A landscape with many valleys, sampled at points; each row gives a point and its height.
From any point a ball rolls to the lowest of the 2 points nearest to it. It stops when none of these is lower. Distance is the straight distance between rows; heights are no part of it.
Z_843: -.22, -.08, -.04, -.23, -.02, .01, .05, -.08, -.17, .05, .09, .23, -.10, .16, -.03, .08, -.06, .01, .49, .15  height 29.9
Z_810: .13, .00, .02, -.31, -.01, -.32, -.19, .17, -.27, .38, -.04, -.18, .05, -.21, .03, .74, .66, .16, -.57, -.64  height 63.7
Z_114: .36, .14, .17, .14, -.22, -.04, -.19, -.13, -.15, .00, -.09, .21, .12, -.18, .28, .47, .26, -.08, -.40, -.37  height 69.6
Z_820: .28, .00, .04, -.09, -.11, -.23, -.03, -.15, -.11, .21, -.32, -.10, .15, -.20, .04, .56, .35, .02, -.80, -.17  height 23.0
Z_672: .25, .08, -.08, -.23, -.16, -.25, .60, .28, .29, -.07, .27, .07, -.28, .59, -.11, -.33, -.45, -.03, .28, -.02  height 43.7
Z_135: .03, -.14, -.07, .17, -.11, .01, .06, -.28, -.04, .18, -.14, .20, .42, -.47, .01, .11, -.02, -.27, .02, .02  height 49.1
Z_556: -.15, -.09, -.19, -.15, -.01, -.05, .39, .33, .12, .22, -.03, -.01, -.06, .50, -.22, -.48, -.31, .13, .43, -.08  height 59.5
Z_365: .01, .02, -.11, .06, .12, -.11, .07, -.32, -.23, -.01, -.15, -.09, .01, -.06, .06, .05, .65, -.22, -.18, -.13  height 42.3
Z_600: .12, -.39, .13, .12, -.11, -.18, -.21, -.17, -.04, -.23, -.11, .16, .03, -.36, .15, -.18, -.03, .09, .20, .39  height 25.7
Z_54: .01, .09, .07, -.02, -.01, -.18, .24, .00, .22, -.28, -.14, -.20, -.12, .30, -.26, -.56, -.62, .13, .40, .22  height 53.2
Z_734: .06, .14, .34, .19, -.22, -.19, -.18, -.45, -.15, .08, -.42, -.17, .39, -.42, -.04, .07, .21, .02, -.36, -.29  height 45.1
Z_724: -.08, .11, .32, .38, .04, -.10, -.10, -.14, -.01, -.45, -.26, .08, .30, -.41, .38, -.37, -.16, -.26, .27, -.03  height 62.1
Z_295: -.06, -.10, -.10, .15, .11, .09, .21, .26, .12, .15, -.21, -.10, .04, .12, -.09, -.58, -.27, -.04, .54, -.02  height 61.5
Z_246: .01, .34, .12, -.10, .01, -.01, -.05, -.04, -.04, -.15, .11, -.13, .08, .12, -.01, -.29, -.28, -.12, .45, .32  height 57.6
Z_226: -.04, .50, .07, -.08, .03, .00, .22, .26, .16, .03, .22, -.16, .00, .31, -.30, -.10, -.41, -.13, .44, .21  height 59.8
Z_30: .05, -.17, .10, .54, .00, .04, -.27, -.30, -.05, -.26, -.20, -.08, -.03, -.38, .06, -.31, .01, -.02, .27, -.23  height 72.0
Z_733: .46, -.28, .62, .11, -.09, -.24, -.18, -.15, -.20, .16, -.42, -.24, .28, -.31, .02, .23, .22, -.15, -.64, -.35  height 36.9
Z_623: .08, .20, -.21, -.42, -.03, -.09, .31, .35, .14, -.08, .22, .11, -.17, .55, -.24, -.05, -.50, .14, .16, .19  height 47.6
Z_950: .00, .20, .01, -.04, -.12, .14, .11, -.20, .13, -.06, .34, .20, -.19, -.18, -.04, .04, .20, -.14, -.14, .13  height 55.5
Z_159: -.01, -.37, .12, .13, .03, .01, -.07, -.03, .15, .05, .11, -.09, -.17, -.10, .02, -.23, -.04, -.01, .18, .50  height 34.3
Z_252: .20, -.17, .25, .44, -.02, -.08, -.04, -.15, -.02, -.37, -.28, .28, .24, -.36, .36, -.10, .01, -.26, -.09, -.01  height 63.8
Z_540: .24, -.08, .03, .20, -.03, .10, -.02, -.02, -.15, -.13, .01, .34, .15, -.11, .28, .11, .28, -.22, -.20, -.11  height 66.6
Z_204: -.02, .17, .11, .12, -.13, .32, -.06, .24, .10, -.04, .15, .31, .02, .11, .06, -.10, -.26, .05, .21, .07  height 27.0
Z_390: -.03, .09, .06, .12, -.03, .24, -.33, -.03, -.10, .04, -.06, .09, .02, -.05, .07, .09, .04, .14, .11, -.02  height 36.4
Z_551: .09, .14, .15, .14, .00, .00, -.15, -.17, -.21, -.28, .12, .05, .21, -.21, .08, -.29, -.07, -.22, .43, .10  height 60.1
Z_73: .23, -.21, .09, .27, -.06, .08, -.32, -.36, -.13, -.04, -.25, -.04, -.15, -.31, .04, -.10, .24, .17, -.13, -.26  height 70.7
Z_49: -.17, .03, -.08, -.01, -.03, -.13, .03, -.35, -.24, -.06, -.04, .03, .02, -.03, .01, -.05, .37, -.05, .25, .13  height 37.6
Z_215: -.16, -.13, -.01, .02, -.05, .32, .04, -.08, .26, .15, -.02, .08, -.04, .10, .33, -.16, -.05, -.03, -.23, .11  height 20.3
Z_553: -.08, .25, .09, -.12, .14, .20, .21, .00, .18, .08, .28, .01, -.39, .07, -.09, -.08, .05, -.27, .17, .03  height 52.0
Z_534: -.37, .21, -.46, -.35, .24, .19, .25, .25, .10, .08, .13, -.26, -.13, .58, -.36, -.06, -.31, .14, .14, -.24  height 54.1
Z_483: -.12, .02, -.16, .30, .00, .09, .12, .12, .03, .16, .10, -.07, .30, -.02, .01, -.27, .02, -.20, .43, .07  height 63.4
Z_805: .27, -.24, -.04, -.14, .09, -.04, -.09, -.17, -.10, .12, -.30, .10, -.11, -.22, .05, .17, .27, -.01, -.37, .16  height 27.8
Z_631: -.16, .06, .06, .33, -.18, -.03, -.13, -.31, .22, -.10, -.30, -.13, .16, -.23, .26, -.23, -.14, .09, .03, .16  height 45.4
Z_249: -.25, .16, -.42, -.25, .22, .25, -.05, .06, .11, .03, -.10, .05, -.14, .13, .09, .45, -.01, .18, -.48, -.18  height 21.5
Z_282: .24, -.24, .12, .10, -.18, -.13, -.24, -.20, -.24, .22, -.20, -.05, -.03, -.25, .03, .13, .62, .21, -.34, -.38  height 69.0
Z_615: .04, -.19, -.05, .04, -.03, .11, .21, -.08, .23, -.08, -.08, .19, .04, .00, .35, -.41, -.24, -.18, .12, .11  height 27.4
Z_577: -.17, -.13, .13, .46, -.10, -.08, .01, -.14, .27, -.33, .00, -.08, .06, -.15, .17, -.34, -.38, -.05, .34, .25  height 43.3
Z_431: .07, -.16, .18, -.12, -.21, -.31, .60, .15, .21, -.14, .27, .09, -.14, .37, -.19, -.68, -.47, -.03, .48, -.06  height 39.7
Z_3: .05, .09, -.09, -.07, .22, .20, .26, .31, .08, -.15, .57, -.09, -.32, .47, -.17, -.11, -.09, -.22, .12, -.02  height 48.2
Z_454: .00, -.31, .14, .33, .06, .00, .07, -.02, .24, -.13, .17, -.19, -.29, -.02, -.12, -.41, -.33, -.08, .51, .23  height 40.1
Z_346: .02, .10, .04, .28, -.11, .04, -.32, -.12, -.29, -.06, -.29, -.02, .43, -.12, .05, .06, .20, .12, -.14, -.14  height 42.1
Z_258: .17, -.37, .17, .12, -.14, -.26, -.20, -.30, -.15, -.07, -.40, .03, .20, -.28, .25, .04, .19, .09, -.26, .23  height 14.4
Z_617: -.06, -.04, -.38, -.30, .05, -.05, -.17, .13, -.14, .20, .18, .03, .04, -.23, .07, .66, .48, .22, -.56, -.47  height 61.0
Z_511: .01, .19, -.25, -.01, .02, .13, .14, -.12, .18, -.33, -.06, -.11, -.20, .33, -.26, -.17, -.46, .10, .08, .18  height 50.7
Z_199: -.17, .08, -.23, -.41, .04, .05, -.10, -.02, -.18, .16, .26, .23, -.02, -.16, .02, .61, .25, .02, -.19, -.10  height 57.1
Z_660: .37, -.14, .47, -.10, -.18, -.30, -.13, -.05, -.30, .26, -.14, -.35, .29, -.22, -.26, .42, .44, .01, -.80, -.32  height 31.6
Z_509: -.02, .11, -.15, -.02, .11, .08, -.02, .00, .00, .00, -.24, .01, .10, .04, .14, .50, .28, .02, -.75, -.11  height 29.8
Z_311: -.01, .17, .01, .04, .00, -.21, .02, -.01, .02, -.33, -.26, -.09, .18, -.08, -.07, -.52, -.40, .06, .56, .33  height 55.3
Z_513: -.07, -.14, -.24, .13, .09, .18, -.06, .15, .07, .13, .20, -.15, -.14, .15, -.18, .06, -.07, .08, .13, .26  height 41.7
Z_547: .12, .24, .43, .14, -.11, -.12, -.30, -.28, -.06, -.05, -.21, -.02, .11, -.28, .29, .18, .10, -.09, -.06, .14  height 63.5
Z_594: .04, -.19, .27, .34, -.13, -.15, -.19, -.23, -.17, .09, -.40, .09, .42, -.68, .02, -.10, .10, -.03, -.01, -.20  height 46.8
Z_745: -.32, -.16, -.07, .00, .02, .19, .01, -.16, .08, .12, -.16, .17, -.16, .15, .19, .32, .09, .06, -.25, -.02  height 10.4
Z_276: .00, .09, .00, -.28, .05, -.03, .40, .47, .09, .16, .19, -.09, -.18, .66, -.51, -.45, -.51, .19, .28, -.33  height 57.5
Z_800: -.13, .05, -.03, -.18, .09, .33, -.01, .40, .19, .11, .31, .25, -.19, .25, .09, .24, -.20, .01, -.06, .11  height 36.5
Z_308: .02, .17, -.27, .07, .00, .00, .04, -.23, .07, -.22, -.29, -.14, .07, .12, .05, -.12, -.14, .00, -.04, .26  height 48.0
Z_74: .00, .22, .30, -.02, -.07, .00, -.16, -.09, -.04, .05, .15, .09, -.07, -.11, .19, .39, .39, -.06, -.23, .14  height 59.9
Z_998: -.13, .25, -.25, -.44, .07, -.14, .29, .42, .17, .20, .26, -.40, -.21, .78, -.37, -.09, -.60, .30, .16, -.29  height 55.7
Z_140: -.33, .26, -.31, -.08, .31, .35, -.02, .39, .02, .16, .20, -.19, -.11, .27, -.34, .12, -.04, .08, .03, -.18  height 51.9
Z_966: -.25, .02, -.30, -.01, .13, .17, -.16, .25, -.07, .29, .24, -.15, .03, .02, -.13, .30, .30, .11, -.04, .06  height 47.5
Z_116: -.24, .03, -.26, -.32, .22, .04, .15, .09, -.10, -.14, .17, .16, -.31, .22, -.23, .29, .09, .04, .10, .11  height 18.0
Z_13: -.16, -.40, .33, .26, -.13, -.17, -.26, -.26, .08, -.31, -.06, .07, .29, -.66, .28, -.38, -.22, -.02, .03, .19  height 31.7
Z_952: -.03, -.12, .11, .02, .10, .10, .17, .17, .16, -.05, .35, -.20, -.39, .39, -.30, -.38, -.24, .03, .31, .13  height 44.3
Z_236: .13, -.20, .15, .01, -.05, .08, .30, .16, .24, -.22, .14, .23, -.23, .21, .11, -.57, -.43, -.10, .30, .06  height 34.0
Z_522: .10, -.04, -.08, -.14, -.13, -.02, -.08, -.22, -.14, .39, .07, .10, .26, -.33, .07, .43, .24, -.18, -.22, -.06  height 52.7
Z_353: -.10, .09, -.39, -.57, .15, .02, .07, .59, .06, -.02, .44, .03, -.21, .48, -.11, .26, -.30, .27, .07, .09  height 47.4
Z_478: -.15, .01, -.34, -.47, .25, .15, -.06, .51, .15, -.02, .42, .13, -.33, .17, .04, .40, .04, .24, -.26, .11  height 43.0
Z_653: .03, .02, -.15, -.26, .28, -.04, .03, .03, -.12, .04, -.08, .16, -.27, -.13, -.18, .27, .38, -.08, -.16, .25  height 31.8
Z_23: .02, -.04, .12, -.10, -.02, -.05, -.25, .01, -.34, .27, .07, -.06, .02, -.08, .21, .45, .67, .06, -.24, -.36  height 66.5
Z_943: -.05, .16, -.14, .15, .03, .03, -.25, .08, -.21, .23, -.06, -.22, .36, -.09, -.08, .34, .40, .09, -.31, .00  height 46.6

Two balls start at each pair of points below. Name the first point that both come to, or write -.
Z_623, Z_556 | -
Z_295, Z_511 | Z_159
Z_74, Z_522 | -

Call two points neighbours if one is among the 2 nearest of the other. Go from one point of each pair to the other, from neighbour to neighbour, staying as low as possible. Name the highest point that can't be avoided.
Z_820, Z_600 | Z_966
Z_600, Z_116 | Z_653
Z_820, Z_204 | Z_734
Z_820, Z_745 | Z_509
